Points on a hilly landscape, in no order, each with its height.
A ball rolls from a point to the lowest of its 3 nearest points, and stops where none of them is lower. Distance is the straight distance between rows; heights are no part of it.
K_154 (h 271): [108 105 105 100 104 110 100  81 113  92  86 118 101  87  80  85 104 127]
K_155 (h 314): [113  95  81 111 122  77 108 101 129 115 107 135 113  55  74  45 111 120]
K_17 (h 251): [111 106 120  84  86 138 130  71  89 124  81 139 111 113  63  92 139 142]
K_574 (h 276): [107  99 100  99 102 111 124  84 115 113  87 150 105  74  58  71 129 137]
K_766 (h 227): [105  72  93 113  85 127 108 106  77  92  66 107  97 137  83 146  98  94]
K_990 (h 87): [105 115  71 117 122 107  90 121 108  73  47 102  91  83  79 163  52 115]
K_401 (h 104): [102 117  81 107 136 106  90  91 113  84  63 121  86  57  74 107  66 122]
K_441 (h 235): [114  93 106 105  69 136 115  88  78 103  64 114 100 135  74 122 109 108]
K_287 (h 250): [ 92 113  85  96 117 125 130  72 104 116  70 149 100  67  51  93 130 131]
K_940 (h 154): [ 99  88  95 107  92  88  84 118  93  76  84  91  97 118  95 132  81  97]
K_517 (h 97): [115 105 116  85 101  98  96  86  88 125 133  88 112 116 122  72 125  81]
K_248 (h 95): [ 79  97  98 112  88  71  92 122  96  83 127  70  88  91 120 122  78  63]
K_196 (h 258): [107 111  92  87 121  71  99  94 140 123 138  87 130  75 121  41 113  95]
K_671 (h 231): [103 106 103  74 110  80  96  79 115 131 143  77 122  91 130  54 114  81]
K_124 (h 245): [ 93  74 102 116  80 103  97 126  72 101 116  89  85 132 134 124 112  71]
K_721 (h 233): [103  98  83 112  93 133 110 106  93  85  46 107 100 122  63 151  88 100]
K_975 (h 249): [120 108 122  96  94 104  97  80 107 107 108 104 106 111  89  80 119 110]
K_123 (h 80): [ 67 100  88 106  94  66 100 127 108  79 144  54  85  80 125 122  52  63]
K_596 (h 77): [ 95 104  78 107 108 110  96 111 105  72  51 100 104 100  80 142  68 104]
K_585 (h 92): [ 97 114  91 107 129  92  83  96 114  74  77 113  93  62  90 104  65 126]
K_19 (h 301): [105 107  99 103 121  88  89  89 126  94 102 121 106  72  84  69 112 125]
K_21 (h 145): [ 94  64  98 117  81 113 102 125  73  93  99 100  85 140 120 139 114  85]
K_10 (h 71): [ 87  71  99 115  86  96  97 127  83  89 109  86  88 122 119 139  96  75]
K_461 (h 84): [ 80 116  92  95  93  51  86 125 117  74 122  69  89  80 110 119  55  84]
K_34 (h 333): [115 102 114  92  97 113 111  87 115 127 109 125 118 104  80  65 144 126]
K_18 (h 176): [108  96 120  94  87 112  98  93  64 136 127  89  96 133 134  76 123  84]
K_970 (h 237): [121 104 114  79 102 120 111  83  77 158 144 101 125 133 118  53 131 101]
K_670 (h 277): [110 100  67 100 135  95 124  82 110 113  84 148 101  48  49  80 107 126]
K_426 (h 125): [101 110  97  99 103  95  83 101 103  73  74 105  97  89  88 109  71 115]
K_136 (h 241): [ 98 127  87 113 118 130 110  88 104  89  45 123  90  78  64 118  92 118]
K_828 (h 478): [ 95  92 108 101  85  91  99 110  81 106 121  77  91 116 134 102 103  72]
K_163 (h 244): [103 111 104  91  94 133 127  72 102 113  69 139 105  94  60  94 131 133]
K_706 (h 297): [110 101 100 100 106 104 110  84 121 111 101 135 108  76  72  63 126 129]
K_905 (h 94): [ 91 102  91 100  94  69  83 121 112  67  95  80  90  93 102 126  64  95]
K_58 (h 186): [109 108 113  92 105  84  89  91 106 107 121  86 111 105 107  74 115  90]
K_346 (h 93): [ 71 116  94  92 103  61  96 107 116  87 139  53  96  78 127  97  63  68]
K_690 (h 264): [ 93 115 107  82 110  74  89  95 114 100 135  68 107  86 124  76  96  77]
K_772 (h 216): [ 98 106 110  88  99  82  87  91  95 115 133  73 107 102 131  79 101  70]
K_137 (h 65): [ 91  82 106 112  80  87  92 124  81  95 109  82  90 122 118 120 101  72]
K_289 (h 296): [ 70  86  98 103  87  92 106 121  88 101 145  62  87  99 144 110  85  54]
K_357 (h 226): [118 106 114  87  95 109 105  85 107 130 127  95 118 114  97  68 134 108]
K_471 (h 81): [ 84  68 103 115  86 117 100 134  77  92 115  97  78 133 139 149 116  77]
K_185 (h 268): [114  92 108 101  87 112  99  93  91  91  77 101 102 117  83 108  96 105]
K_93 (h 46): [103  97 111 100  90  84  91 107  92  89 107  82  97 112 110  98  95  82]
K_800 (h 246): [112 106 115  97  84 122 110  82  97 102  84 114 107 116  75  89 117 123]
K_511 (h 267): [108  85 114 104  83 106  98 111  69 111 109  94  87 133 122 101 113  75]
K_131 (h 645): [ 75  81 105  89  83 115 109 116  69 130 134  82  89 126 170  84 107  72]
K_617 (h 205): [107 105 112  97 101  88  85  94 114  86  92 103 103  89  90  90  93 108]
K_750 (h 266): [101 117 103  91 120  73  90  94 137 105 131  88 114  75 115  60 113  97]
K_734 (h 239): [104 111 107 102  86 136 119  78  99  98  56 118  98 103  65 111 106 125]
K_613 (h 209): [103 100 111  84  96 118 101  86  57 148 140  93 110 129 139  62 123  85]
K_744 (h 197): [113  94 125  96  85 114 101  91  69 125 113  95  99 134 113  86 120  98]
K_895 (h 269): [109 103 111 103  94 102  91  91 103  88  81 102 100 107  82 100  97 112]
K_410 (h 260): [102 101  93  98 115 116 121  76 113  97  82 144 102  64  63  79 117 133]
K_371 (h 275): [ 87 122 102  87 116  55  79 105 128  80 121  80  97  73 116  82  83  96]
K_629 (h 184): [119 105 109  82 109  95 100  84 115 133 136  92 127 105 120  53 127  93]
K_852 (h 248): [ 69  71  93 114  82 114 114 137  86  96 130  78  81 131 160 142 115  74]
K_60 (h 204): [103  75 104 111  80 106  97 112  78  90  82  96  97 130  96 130  96  92]
K_914 (h 289): [105 113  95 105 120 108  95  84 118  84  77 120 100  75  81  90  92 124]
K_259 (h 116): [ 93 113  83 112 127  95  88 114 115  73  54 107  89  74  87 127  52 121]
K_43 (h 61): [ 94  96  79 109 106  95  93 122 103  65  66  93 102 102  95 163  61 103]
K_533 (h 102): [ 92 103  73 105 114  77  83 131 116  66  70  91  90  81  96 151  43 113]

Call two points neighbours if one is among the 3 nearest of the other. Go from one point of each pair to the other, from neighbour to neighbour, staying as low as possible. Name the highest point that can't be avoided.
K_517 and K_137 -> K_58
K_585 and K_43 -> K_259
K_123 and K_43 -> K_533

Where does a ball stop that starts at each point below?
K_131 -> K_517
K_617 -> K_585
K_371 -> K_123
K_852 -> K_137
K_905 -> K_123
K_259 -> K_43
K_975 -> K_517
K_750 -> K_517
K_721 -> K_43
